Points, in no order, along strands that fork and pass close to each other.
In the rows, zero is written as 128.
Points whose rows are less than 153 apart are linked; no others are. Some points are linked to none.
Q_577: [112 154 135 130 129 106  68 178 106  91 173 128 153 146 117 124 138 171
 182  77 158  85 123 188 151 147  80 137 167 103 133 122 102 168 107 122
 115 140 127 129  88 158 126]
Q_596: [117 146 100 129 139 111 180 148 120 170 106 110 156 114 150  91 111 138
  82  73 125  59 152 179 104  91 169 147 114 108 110 111  76 132 160 107
 109 161  72  98 184  91  95]
Q_985: [153 111 116 184 113 152  61 126 156 150  92 126 118 120 135 118 112 143
 140 145 142 154 144  97 103 204 146 198 140 125 147 118 115 120  99 137
 106 110 117 112 109 139  85]
Q_187: [105 130 132 110 113 107 154 104  95  92 110 157 115 145 156 160 106  93
 146 144 149 140 109 120 145 109  88 120 125 136 140 104 147 161 156 105
 170 135 154 143 134 109 186]
Q_8: [160 100 138 106 142 159 181 110 152 219 148 119 142 178 119 184 107 151
 113 134  78 154 108 109 125 183 164 133 147 141 129 159 102 143 114 193
 127  97  58 123  97  93 115]
Q_268: [124  92 165 150 138 147  79 165 134 113 128 186  98 169 184 138  81 119
 155 150 115 195  73 124 120 151  97 159 146 170 123 102 164 122 138 143
 121 122 128 134 171 132 172]
Q_229: [160  90 132  91  92 110 127  79  91 136 127 148 132 133 124 152 102 130
 100 188 149 157 130 111 161 178 128 117 130 140  86 136  83 156 120 148
 148 125  81 161 101 140 148]
Q_412: [127 126 129  90 126 114 112 119 100  79 141 126 133 103 104 115 134 123
 130 146 158 114 137 110 155 116  90 127 138 113  98 118 108 138 124 104
 128 123 125 134  85 154 146]
Q_160: [138 135 124 143 158 157 174 142 190 193 147 122 160 181 128 194 137 147
 179  69  92 151 119 120 107 170 163 142 123 123 153 103 126 142 148 156
 138 106  81  66  83  95  84]
Q_497: [ 90 146 119 165 149 163 173 136 164 160  80 139  99 166 192 138 101  86
 132 121 121 167 102 110  84  95 129 147 119 127 173  73 160 112 172 105
 131 116 108  78 157  70 119]
Q_627: [143 107 129 114 128 150 158 109 161 183 129 126 136 190 132 159 103 134
  79 142 113 130 139 131 148 177 149 131 168 157 134 163  99 136 110 170
 138 124 101 169 113 106 138]
Q_28: [157 122 129 130 112 113 110 135 146 104 126 158 110 150 115 141 143 146
  91 185 113 156 141 144 172 131 121 129 149 181 129 151 147 126 110 151
 136 154 172 196 177 176 193]
Q_739: [149 125 126 135 160  76  81 144 121  89 168 115 164 111 104  75 121 137
 169  89 103  79 141 169 120 114 141  47 125  78 161 176 157 125 109 118
  94 156 153  92 136 137 129]
Q_87: [154 121  87 125 121  75 116  79 138 115 105 111 150  91  99 134 127 144
 140 104  89  93 178 107 146 172 179 141  90  85 120 153 106 129 103  78
 145 149 157 101 134 146 149]
Q_641: [167  83 137  77 138 104 137 141 133 150 195 135 165 134  77 136 141 168
 129 130  86 150 108 106 131 133 148  86 118 108  81 154 124 112 116 172
 115 104  92 116 106 134 142]
Q_156: [111 132 111 101 143  95 166 158 130 130 176 116 115  90 138  70 154 147
  77 156 114  98 125 161 111  51 178  89  91 118  71 169 141  76 135 135
  96 154 104 132 208 137 137]
Q_210: [106 136 158  98 129 139 147 136 113  63 146 153  98 102 138 151 134 116
 129 181 137 167  78  90 117  63  98 107 114 170  96 115 190 101 144 114
 164 113 168 146 141 152 181]
Q_797: [126 160  90 113 171 147 198 136 205 163 143  93 148 121  46 142 177 130
 138 104  65 126 119  82 108 114 158 125  92 119 119 152 139  82 120 107
 138 106 135  71 107 134  95]
Q_836: [ 95 141 130 132 152 163 169 162 189 185 118 124 110 160 161 108 111 106
  90 120 104 137 120 122  68  84 150 132 129 134 157 117 149  84 156 137
 107 109  81  96 159  82  88]
Q_343: [126 133 110 137 167 131 192 156 200 195 155 136 137 173 128 165 125 152
 144  92  65 142 107 131  90 135 178 127  99 119 132 111 139 105 149 131
 144 129  75  55 136  92 112]
Q_323: [120 151  91 132 125 145 168 103 118 142 127 105 132  88  65 143 179 136
 144 158 125 153 129  82 109 132 170 166 107 119  81 114 129 108 147 109
 155 111 130  86  79 153  82]
Q_876: [135 142 146 115 122 142  73 142 106  96  77  92 142  80 110  64 120  90
 115  97 186 100 178 118 126  95  66 140 137 117 176  98  93 139  74 103
 107  95 137 112  86 115  82]
Q_616: [106 181 118 127 149 193 156 102 172 129  94  74 120 152 108 141 139 108
  57 156 127 113 149 138 142 117 108 161 179 181 177 155 139 125  68 137
 158 116 166 212 128 107 123]
Q_309: [150 107 141 115 111  94 146 114  56 111 145 126 136  98 116  80 127 122
 114 120 160  89 157 158 121  89 160  38 104  96  97 165 104 135 174 148
  89 138  84 116 152 122 126]
Q_267: [138 162 107 108 133 101 134  79 131 120 109 129 149 150 119 163  97 120
 162  92 142  81 173 156 214 147  97  97 151 130 189 140 128 177  77 103
 174 136 179 163 116  88 179]
Q_719: [104 117 108 158 131 114 157 152 128 150 153 161 126 139 156 137 152 157
 167 117 106 150  88 157 117 144 177 125 108 117  89 131 152 120 184 137
 127 165 118  74 148 148 139]
Q_789: [150  91 144 101 130 120 168 131 115 150 176 142 155 130  81 174 155 151
 184 132 101 184  99 109 121 145 161  65 106 117  81 136 161 125 151 180
 140 106 103  86  73 139 147]
Q_591: [141 137 118 130 113 101 144  64 131 128  73 129 131 137 151 151  86  88
 149  93 130  98 173 111 168 149 125  94 121 114 202 106 151 161 103 105
 167 150 174 133 119  79 165]
Q_852: [144 138 130  83 145 107 112 131 141  96 136 123 154 122 106 128  87 133
 106 121 131 113 122 103 157 117  95 182 141 110 107 114  93 129  66  78
 146 102 137 142 113 121 165]
Q_725: [120 146 126 148 103 154 103 155 119 101 132 166 108 151 144 182 138 138
 155 160 111 184  83 133 140 176  90 223 150 183 113  79 138 154 135 129
 170 160 161 196 127 176 143]
Q_402: [132 122  92 125 136 103 153 127 172 171 124 127 122 102 100 110 140 139
 101 137  71 131 135 103 106 127 202 128  90 112 108 174 130  63 110  97
 122 120 130  90 184 138 133]
Q_975: [131 132 127 143 134 122  60 151 125 111  98 113 153 103 119  78 106 112
 123  94 166 107 152 121 101 136 117 162 126  85 152  99 103 127 104  98
  97 122 111  92 115 124 101]
Q_824: [148  70 168 121  94  91 114  95  59 133 124 162 117 136 147 103 108 110
 110 132 163 105 141 166 127 120 149  12 111 118 130 154 110 147 182 169
  96 122  84 139 178 122 133]
Q_483: [101 122 168 160 153 148  96 170 119  81 148 155  96 154 188 117  96 130
 159 108 133 179  51 148  91 114  69 160 132 137 133 105 157 129 160 118
  94 125 138  91 171 108 151]
Q_85: [ 83 148 144 130  99 155 149 115 129 102 102 128  86 114 161 148 152 104
  72 209 149 151 128 110  98  73 107 157 144 187 135 117 158 101 145 133
 150 117 139 203 164 141 123]
Q_559: [ 96 172 137 154 125 147 126 189 146 145 140 142 112 187 161 160 129 127
 138 117 129 130 112 176 145 141  63 185 190 166 165 112 118 155 129 142
 144 142 137 196 158 128 153]
Q_348: [136 112 100 149  88 152 158  92  98 182  95 137 115 112 146 180 131 133
 155 139 134 164 114  85 113 189 158 182  98 120 106  84 111 159 153 136
 160 120  91  99  74  95  95]
Q_109: [145 142 113 109 134  82 145 106  76  97 140 131 167 102 138 124  91 123
 171 103 134 119 111 136 116 106 139 113  80  72 109 128 128 142 145  85
 133 143 102  76  90  91 142]
Q_20: [133 113 176  74 132 107 116 151 141  73 189 147 112 121 129 112 135 155
 104 169 130 145 123 117 141  70 107  44 111 176  93 155 175 107 110 169
 120 119 166 181 153 174 203]
Q_390: [146 111 123 140 147 133 149 148 141 173 173 133 149 151 104 182 162 162
 215  97  89 156 107 119 110 170 176 113 117 121 117 117 143 145 157 185
 132 118  95  64  73 130 111]
Q_821: [ 69 160 131 145 126 146 160 129 104  78 137 117 122 101 123 150 197 109
 178 136 134 140  85 152 128  68 117  82 120 128 123 121 190 123 189 120
 157 160 187 112 126 165 134]
Q_566: [ 90 143 173 132 139 158 133 144 125  95 146  98 113 140 125 125 167  84
 164 114 155 107 121 139 129  60  68  62 171 141 168 137 174 131 134 140
 121 105 162 135 109 125 130]
Q_952: [152  73 144 157  81  96  97  78  78 124 109 169 100 141 184 116  94 110
 145 112 143 128 133 143 150 168 141  52 105 110 135 126 118 176 167 150
  96 142 114 137 147 118 145]
Q_112: [147 128 140 112 125 146 116  68 114 121  98 105 130 120  86 113 121  99
  91 144 163 100 180 118 174 149 104  89 154 152 157 150 101 160  83 129
 141 131 148 164  75 124 112]
Q_648: [137 101 143  96  74 105 154  83  60 130 115 163 127 142 158 179 102 115
 133 162 161 140 120 135 173 156 107 118 122 149 103 122  72 180 174 145
 156 151  80 188 102 129 153]
Q_940: [132 128 135 106 127 103 154 128  87 113 158 105 136  78 100  83 160 130
 117 149 135  97 126 145 113  73 169  68  96 100  71 165 129  95 158 137
  93 141 101 110 142 137 115]
Q_661: [127 123 134 144 142 161  78 158 134  99 148 115 121 109  82 105 177 129
 151 165 135 164 111  99 108 132 110 110 136 129 114 132 174  93 125 140
 101 100 147 103  96 184 105]
Q_713: [140 129 147 107 113 139 106 107  99 104  84  99 142  88 101  80 118  84
  82 122 184  82 188 115 159 102  72 112 146 128 153 123  79 147  73 129
 122 104 135 161  96 125  94]
Q_770: [ 82 169 129 168 143 149 138 168 147 129 117 138 113 163 164 145 144 122
 159 107 132 119 112 165 125 124  97 160 169 151 161  98 144 140 152 119
 131 141 140 131 161 126 140]
Q_135: [123 124 138 181 173 117  66 172 145  77 173 154 142 124 152  98  96 173
 188 101 108 160  71 157 103 138 134 134 103 111 131 134 183 118 134 119
  82 156 166  55 169 131 128]
Q_336: [ 92 135 117 161 114 138 133  84  76 117  63 122 107  90 144 106 133  73
 123 132 169 115 157 119 110  98 140  80 111 107 158 117 150 126 176 116
 117 137 150  94 148 111  97]
Q_677: [131 129 112 115 163 135 177 177 197 182 166 133 126 152 126 116 122 148
 109 113  77 141  77 126  75  98 155 140 109 122 109 122 148  78 139 135
 119 118  64  88 156 107 113]
Q_406: [131 145 107 133 118 163 169  92 111 186  41 107 137 114 172 138 110  92
 105 100 145 114 155  99 117 128 151 166  91 123 167  75  95 142 135 118
 166 125 135  91 122  62  73]
Q_979: [171 123 107 143 122  69  60  95 136  95 108 109 149  95  91  98 136 140
 151  84 112  72 210 136 158 173 151  89 122  88 152 150 108 137  82 102
 110 146 164 122 129 160 138]
Q_861: [119 115 149 109  85 100 145 104  65  98 123 166 108 158 182 177 108  90
 164 131 156 150  84 141 162 139  83  91 107 132 116 108 119 185 185 133
 164 150 124 173 114 137 174]
Q_675: [ 95 176 108 158 149 154 148 152 165 110  91 138  93 135 153 154 149 116
 130 138 106 147 103 137 101  99 123 200 168 173 157  83 177 116 155  91
 159 133 153 132 191 125 140]
Q_673: [ 95 145 116 101 114 144 134 165 112 106 157 100 127 123 140 114 180 147
  83 149 163  82 125 141 143  80 105 182 156 133  62 118  71 136 129 129
 124 134 111 190 118 170 130]
Q_655: [117 144 157 106 151 170 132 180 161  93 145 132  93 150 168 123 124 137
  95 181 113 166  90 103 119  73  87 188 165 201 121 132 161  97 101 134
 141 102 151 197 163 135 170]
Q_524: [178  69 131  91 108  97 123  85 130 154 132 157 127 134 129 149  84 127
 124 160 108 173 129  94 157 188 152 116 117 130 120 147 109 131  93 149
 154 110 108 126 117 112 162]
Q_567: [149  93 140  75  99  69 106 144  75  91 168 158 132 149 157 118  90 157
 108 136 142 115  99 170 157 117  91 152 139 116  70 120  65 158 140 127
 118 155  87 170 140 140 196]
Q_488: [141 109 122 176 136 118  94 113 153 138 117 128 127 137 158 132  98 131
 181  64 117 117 143 117 111 155 158 107  89  69 186 111 147 129 124 117
 104 128 142  61 129  85 121]
Q_929: [116 174 102 114 143 160 159 111 184 111 117 100 121 152  95 153 161 139
  71 170  98 131 142 130 167 100 127 161 177 186 160 162 153 118  76 140
 161 124 191 213 159 144 158]
Q_858: [ 97 143 130 113 121 129 124 176 101  95 154  98 115  91 141  67 157 140
  86 138 169  87 128 142 107  63 115 157 127 125  66 122 104 112 141 119
  90 134  91 148 131 160 115]
Q_817: [100 158 139 184 187 135 119 183 147  79 174 155 131 115 175 107  96 157
 180 101 123 162  49 153  80  92  96 177 102 120 131 118 161 125 144  97
 102 148 135  39 157 110 113]
Q_306: [107 160 119 103 167 105 168 171 165 143 176  94 148 121 134  67 125 148
  79  80 116  46 116 187  93  57 136 134 114 102 107 131  94 122 137 115
  94 151  73 119 178  90  99]
Q_722: [143 122 123 148 158  75  87 151 131  90 167 148 146 128 138  98 103 153
 160  99 119 107 112 175 116 135 144 104 122  92 137 142 144 124 123 116
 101 168 140  94 153 132 149]
Q_434: [167  99 122  92 118  96 110  82 122  90 129 130 137  88  65  90 133 133
  73 192 120 123 166  90 168 136 135  94 104 116  86 166  90 101  79 111
 119 106 140 162 129 177 161]
Q_357: [ 83 141 124 180 108 137 102  86  80  90  65 121  84 115 170 134 122  85
 156 107 166 124 141 151 125 112  81 117 119 119 164  96 150 171 175  93
 134 153 175 115 161 111 125]
Q_341: [104 121 123 177  94 160 165  77 116 184  77 140  94 146 186 170 127 103
 136 147 138 138 129 123 117 166 163 123 121 146 153 112 148 143 181 149
 160 150 138 131 141 103  92]
Q_619: [100 137 139 158 120 130  94 108  89  83 100 125 105 141 162 128 138  91
 193  85 169 121 119 172 146 125  63  88 148 124 170 115 145 181 158 109
 123 146 162 123 131 134 141]
Q_782: [131 104 101 151  91  85 138 117  71 114 139 162 129  87 163 128 138 154
 176 129 119 143  96 172 133 154 192 109  78 107  70 142 143 145 189 128
 135 174 130  96 141 159 166]
Q_726: [123 107 107 143  78 111 133  99  87 123 125 158 112 111 158 170 146 147
 171 140 129 149 104 134 149 193 160 144 104 120  87 112 120 160 172 127
 169 169 138 141 113 161 155]
Q_604: [ 95 158 132 136  96 149 147 150 115 109 130  97 116 132 136 127 162 131
  84 157 163  99 151 152 160  87  77 177 183 170 111 130  95 144 133 137
 130 140 140 226 120 159 134]
Q_243: [130 131 102 100 139 127 182 135 174 159 141  99 134  96  57 112 172 144
 103 146  68 132 124  76 100  97 176 109  71 117  72 166 127  42 106 110
 107  88 112  95 149 133 110]
Q_272: [116 119 152 138 127 162 114 164 125 124 138 177 115 164 160 168 118 124
 144 178 110 201  61 112 122 162  93 182 146 177 112  94 160 126 132 129
 153 129 136 161 126 153 163]
Q_110: [136 109 115 103 126  69 122 165  90 110 165 166 144 134 160 118  98 179
 105 124 132 105 104 188 135 123 148 167 127 111  60 126  88 143 153 111
 120 189 101 145 164 138 185]
Q_916: [160 114 126 102 156 143  78 133 171 102 161 117 175  93  32 115 117 152
 122 149 102 148 107  57 140 157 108 178 123 129  90 143 110  87  52 111
 121  79 160 122  88 176 126]
Q_387: [170 106 129 137 135  80  79 113 113 102 164 122 145 103  71  85 144 120
 167  91 114  91 182 146 140 144 152  32 120  89 143 174 134 125 114 125
  96 135 162  94 113 158 124]
Q_334: [143 122 112 149 108 127  65 131  69 106  92 114 136  87 116  69 124 124
 148 107 177 121 149 121 106 150 121 147 102  78 115  98  93 139 136 104
  92 117 103  88  74 121  78]
Q_781: [137 151 145 108 142 113 105 126 151 138 135 123 168 163 114 166  95 139
 173  70 145 113 133 125 158 159  92 148 145  90 160 100 116 156  79 107
 149 107 115 103  59  92 124]
Q_401: [130 151 130 117 144 151 123 131 176 144  81 121 134 143 143 125  73 103
  87 139 126 149 129  88 115 147 112 187 151 148 168  97 127 110  88 108
 144 107 124 136 141  92 123]
Q_448: [151 100 108  84 127  86 135 128 125 138 178 120 171 106  71 121 131 172
 105 125  87 111 122 119 139 133 174 124 102  95  48 156  87 114 107 132
 109 116  78 110 135 127 135]
Q_666: [156 132 128 151 133 170 147 115 102 187  65 109 158 110 143 114 129 120
 117  57 162  92 179 110 122 149 165 150  95 106 166  89  79 138 136 134
 126 120 113  78 112  86  53]
Q_941: [128 171  98 170 130 180  93  96 161 124  82 112 119 119 115 165 145 125
 150 119 134 130 151 117 123 182 127 194 167 157 195 102 159 155  84 113
 149 141 184 143 105 130  86]
Q_251: [120 135  96 160 111 149 185  94  97 169 103 121 113  99 103 167 172 138
 170 148 130 168 126  87  97 151 190 148  88 110  94 104 134 126 185 135
 159 113 120  76  82 127  75]
Q_980: [116  94 108 186  90 146 135 106 147 186  84 146  86 133 181 169 139 135
 136 140  95 147 137 128 130 201 190 150 130 148 147 133 140 137 149 153
 143 147 140 136 151 131 120]
Q_660: [125 172 100 159 137 154 116 101 178 139  66 105 127 119 112 132 134 105
 128 116 123 109 183 116 128 143 147 168 151 138 194 124 151 129  92 104
 146 143 186 139 159 119  94]
Q_234: [107 156 140 119  92 139 130 121  94  68 113 117  77  98 140 142 158 123
  77 200 169 123 138 114 120  65  86 182 160 178 110 113 126 129 136 110
 157 131 152 213 142 162 146]
Q_515: [146 108 134 173 112 159  83 136 113 139 125 110 108 104  87  85 161 118
 128 168 163 147 150 106 113 154 128 103 145 124 125 134 128 103 142 164
  88  81 116 128  88 169  73]
Q_248: [151 111 124  82 105  79 120  87  92  71 143 138 116  91 104 107 155 140
  83 196 153 120 165 126 167  90 127  69 102 138  79 155 107 108 128 125
 129 135 141 180 147 181 172]
Q_645: [146 102 118 158 116 153 116 106 163 182 116 125 110 155 145 148 125 138
 102 161  99 151 139 137 142 214 164 155 166 163 150 174 111 121 101 178
 132 127 124 152 118 132 120]
Q_473: [134 114 108 143  89 127 142 110  96 158 117 144 135 125 157 171 128 148
 160 123 127 126 124 123 143 197 163 182 126 116  89  84 100 162 156 124
 143 153  98 126  94 137 113]
Q_291: [110 157 127 105 152 140 153 163 192 111 141 104 104 158 141 127 149 141
  62 163  98 127 128 124 131  64 116 160 151 182 136 144 153  88  94 132
 138 109 158 200 203 140 180]
Q_324: [201  65 139  78 126  88 110 106 116 176 148 146 148 146 118 148  60 155
 131 123  91 151 126  96 124 188 148 131 107  93 109 132  84 146  89 156
 120  90  53 100 106  80 139]
Q_421: [ 89 169 126 128 149 135 151 181 150 128 170  79 119 115 145  67 158 141
  96  92 150  46 125 181  99  52 128 145 140 122 106 136 102 107 149 133
  97 144  97 136 153 140  84]
Q_314: [155  76 128 172 128 128  87 130 167 181 112 137 104 136 159 119  92 121
 148 102 100 158 140  97  87 172 183 132  97  92 165 129 146 101 113 137
  93  90 113  69 141  81 112]
Q_459: [ 86 121 178 136 136 151 148 147 129 121 157 128 116 168 149 134 152  86
 145 118 147 130 100 153 121  77  97  31 157 135 163 152 187 122 177 171
 113 113 152 117 140 129 125]
Q_543: [109 121 146 135  92 157 132 168 128 153 155 147 141 168 146 151 164 142
 126 167 134 167 100 161 163 166 107 153 172 166  95 124 107 142 144 179
 137 158 123 207  98 181 134]
Q_601: [128 107 122 110 152  84 105 166 146 125 200 126 135 109 103  64 158 170
  88 128 100  94 138 176 122  86 174  54 127 109  98 189 157  91 121 155
  82 164 145 133 190 160 138]
Q_921: [134 112 128 145 120 104 125  81 131 131  95 130 120 147 163 151  99  94
 177  93 124 129 149 107 135 148 131  79 114 110 179 113 157 148 133 120
 134 129 152 103 118  79 143]
Q_199: [107 158 135 139 143 156 143 128 104 152  90 104 151 113 133 120 141 107
 108  73 176  49 184 158 163 109 115 117 161 131 166 118 107 145 133 113
 136 137 142 131 120 118  87]
Q_844: [118 155 129 121 137 184 135 109 159 127  95  96 116 134 123 126 110 106
  63 175 129 147 129 103 111 127  94 156 170 173 167 138 144 107  79 132
 139 112 141 185 106  99 107]
Q_978: [144 157 118  86 147 137 132 105 158 128  89 117 142 119 111 132  54  99
  92 134 125 140 127  63 131 138  93 198 119 126 153 101 106 127  62  78
 171 103 133 134 120  81 145]
Q_407: [172  98 117  89 128 105  81 111 132  94 148 112 153  82  46  76 133 151
  86 151 120 119 137  81 145 137 129 149 108 101  76 162  80  87  59 103
  96  95 136 132 102 169 125]
Q_903: [132  95 144  89 153  96 100 170 163 114 205 131 139 116 101  86 150 185
  90 142 104 126 127 145 133  96 135  61 120 141  78 162 178  96 103 160
  98 143 155 154 165 179 172]
Q_768: [137 124 134 158 141 154 142 124 113 163 108 105 149 128 113 131 142 120
 134  69 140  81 176 140 136 144 161 123 139 112 142 129 102 140 151 137
 118 132 109  97 115 130  80]
Q_100: [143  94  96 101 125  76 133 133 126 134 172 152 157 120 116 115 138 194
  82 133  85 118 123 160 152 130 189 152 113 114  42 161  81 119 128 119
 126 156 115 142 170 164 181]
Q_599: [101 143 139 130 121 152 162 176 155 166 157 138 130 197 165 162 153 146
 108 139 111 141  97 175 146 142 105 178 178 167 113 123 115 138 151 158
 138 148 123 202 137 159 148]
Q_308: [172  74 134 104 145 126 150 111 151 221 134 130 141 151 110 162  72 146
 115 109  69 153 135  85 115 191 171 129 103 117 142 164 105 137  84 182
 122  77  62  97 123  71 113]
Q_471: [154 120 132 124 154 169  86 156 168 102 142 122 133 112  76 118 132 132
 141 154 110 167 117  67 121 141 114 160 138 132 118 125 163  89  78 122
 115  91 156 115  85 173 118]
Q_36: [103 140  99 160 126 162 147 122 146 166  63 146 111 138 187 141  97  99
 126 118 137 149 115 101  93 134 142 188 104 109 154  60 131 122 159 102
 143 127 108  87 137  72  92]
Q_684: [119 132 176 138 114 169 138  90 100 147  92 131 109 164 151 141 104  66
 101 142 178 129 131 128 147 132  65  80 154 178 183 129 128 156 134 167
 144 123 132 171  90 102 115]
Q_245: [143 139 152 117 144 150  94 150 154 152 128 119 153 171 124 146  92 117
 163  88 157 141 126 102 113 147  77 152 153 113 182  98 113 152  84 124
 129  87 104  98  39  81  94]
Q_557: [ 82 166 143 116 126 141 161 109 113  85 123 103 118 116 109 150 163  83
 170 132 139 114 132 128 148  70  85  66 146 131 163 136 184 141 133 111
 168 124 192 138 106 137 141]
Q_820: [134 166 142  87 154 128  89 146 167 122 176 102 183 153  69 160 125 156
 157  85 136  99 121 144 168 147  65 153 171 104 129 128  95 151  47 113
 133  89 124 125  47 130 107]
Q_347: [122 135 113 127 131 104 168 126  77 135 117 139 158 111 176  93  96 120
 120  78 137  71 140 181 109  94 169 112 104  94 116 124  95 158 184 108
 111 177  74  91 183  82 119]
Q_942: [131 107 114 175 107 133  78 120  75 125  97 120 107  78 103  71 148 117
 147 155 176 143 145 113 109 149 143 127 120  96 102 122 110 119 155 132
  89 109 112  98  97 148  72]
Q_223: [169  83 135 134 132 128 134 126 178 219 108 129 114 134 103 112  90 119
 109 124  80 173 147  78  90 168 180 124 103 116 170 168 138  83  86 153
 100  67  95  85 124  73  87]
Q_52: [118 148 102 159 121 131 128  85 116 125  42 116 111  82 119 107 132  86
 107 126 141 107 189 108 111 117 151 118 106 114 179 115 155 112 133  92
 135 156 188 118 166 126  92]
Q_892: [125 177 147 114 143 111  59 186 160  92 173 106 172 148  82 148 137 183
 156  89 149  94 137 164 159 137  72 166 182 110 131 124 107 145  66 100
 121 106 141 136  92 153 124]
Q_281: [118 135 136 139 158 168 115 151 134 130 110 119 129 146 131 138 114  91
 162  95 154 166 115  92  97 108  77 157 107 105 183  80 143 136 121 102
 127  77 122  75  50  69  90]
Q_538: [107 170 131 122 132 131 135 118 108 125 102 111 125 136 127 125 125  97
 143  77 162  67 178 166 188  94  78  90 172 135 189 134 128 166 106 104
 152 119 160 152 127 106 137]
Q_859: [158 112 123 130 159 114 143 148 144 184 141 117 146 115  82 105 125 146
 141  81  84 109 138 136  75 119 176  98  81  85 137 153 113 105 136 140
  91 108  81  58 134  81  75]
Q_525: [ 75 154 118 154 117 178 123 155 133 108  99 136  81 114 160 119 161 110
 104 184 120 163 101 121  82  92 133 192 152 164 121  97 168  96 162 114
 125 133 134 151 184 148  98]
Q_778: [ 87 154 164 119 136 152 156 169 139  83 140 148  84 141 173 165 147 122
 124 165 118 178  73 113 118  67  82 131 143 194 127 109 192 113 164 131
 168 119 172 177 174 133 187]
Q_772: [132 147 113 173  96 172  81 108 115  93 102 140  99 120 119 161 161 131
 158 155 143 167 121 118 121 188 100 204 160 170 144  87 143 161 110 113
 143 154 169 167  99 176  95]
Q_392: [145 103  94 108 117  84 140  71 127 121 114 127 143  92  88 140 148 135
 108 149  92 125 163  88 173 152 175 118 107 112  92 159 106 116 104 102
 151 140 159 132 136 154 159]
Q_431: [145  99 120 119 133  57 138 121  99 152 128 143 141 117 162  97  75 144
 129  97  93  93 139 171 104 121 195  98  89  83 123 158 108 138 147 103
  96 172  81  91 187  85 143]
Q_313: [139 139 119 122 165 141 158 176 194 186 159  87 151 129  56 100 159 135
 131  82  88 109 137 110  76 113 151 117  94 100 138 157 128  76 125 133
  85  89 104  68 116 114  59]
Q_697: [153 107 133 133 105 133  87 142 129 118 149 154 126 153 114 125 148 165
 116 170 136 161 121 142 164 179 100 143 154 175 114 146 115 138 118 170
 121 141 138 198 115 198 154]
Q_476: [113 143 134 157 122 107  84 137 100  82 148 135 141 135 126 131 158 121
 204  83 155  95 129 191 156 136  86  81 149 105 141 133 134 167 148 127
 119 159 158 113 100 161 132]
Q_626: [103 118 185 127 108 138 147 130 107 133 133 147 105 179 169 152 124  77
 119 131 162 138 105 146 141 115  87  54 166 153 163 139 139 140 168 170
 122 128 126 163 144 116 136]
Q_759: [166 107 140  75 115  79 103 124  74  55 172 152 130 114 120 102  96 148
 116 159 155 117 116 130 161 114  75 134 122 130  67 128  80 148 120 107
 133 127 118 163  98 164 198]
Q_4: [ 85 167 114 154 146 135 175 150 127 109 150 135 142 123 147 128 163 130
 173 117 117 138  79 164 122 100 140 114 110 126 115 121 176 121 189 118
 144 171 144  79 138 144 132]
Q_846: [136 115 123 102  91  95 130  91 111 101 127 146 113 122 117 148 143 136
  89 190 148 134 153 139 176 114 126 105 129 149 101 142 111 132 145 129
 147 160 151 192 153 184 191]
Q_902: [124 125 162  60 131 113 152 124 136  88 175 124 116 128 136 131 144 122
 101 182 137 143 116  90 130  63  87  80 111 170  99 140 162  91 107 151
 141 101 138 176 131 147 181]
Q_388: [107 133 150 148 124 190 169  72 108 167  64 123  99 151 163 149 110  71
  87 156 162 152 137 118 109 135 123 101 139 175 182 124 153 123 149 151
 159 135 144 145 117  74  84]
Q_374: [168 109 126 114 135  89 106 141 122 166 128 127 156 117 113  84  88 139
 115  88 100  99 146 127  86 129 178 104  88  75 127 152  98 118 125 121
  87 128  73  86 151  84 109]

A fork is a point with three links, a tip a point with one. Leave the first point through the second and follow the links. Name the first fork or tip that comes.
Q_234 / Q_604 -> Q_402
Q_759 / Q_412 -> Q_952
Q_52 / Q_336 -> Q_281
Q_390 / Q_160 -> Q_308
Q_483 / Q_817 -> Q_434
Q_627 / Q_645 -> Q_323

Name the points in between on the shortest way along the links from the first point to the second, in order.
Q_488 / Q_566 -> Q_314 > Q_223 > Q_308 > Q_8 > Q_627 > Q_645 > Q_980 > Q_341 > Q_388 > Q_684 > Q_626 > Q_459
Q_601 / Q_110 -> Q_903 > Q_20 > Q_902 > Q_210 > Q_778 > Q_655 > Q_291 > Q_929 > Q_616 > Q_844 > Q_401 > Q_978 > Q_852 > Q_412 > Q_759 > Q_567
Q_980 / Q_836 -> Q_645 > Q_627 > Q_8 > Q_308 > Q_223 > Q_314 > Q_488 > Q_921 > Q_591 > Q_267 > Q_538 > Q_199 > Q_768 > Q_666 > Q_406 > Q_36 > Q_497
Q_187 / Q_591 -> Q_861 > Q_648 > Q_229 > Q_524 > Q_324 > Q_308 > Q_223 > Q_314 > Q_488 > Q_921
Q_52 / Q_135 -> Q_660 > Q_941 > Q_772 > Q_725 > Q_272 > Q_268 > Q_483 > Q_817
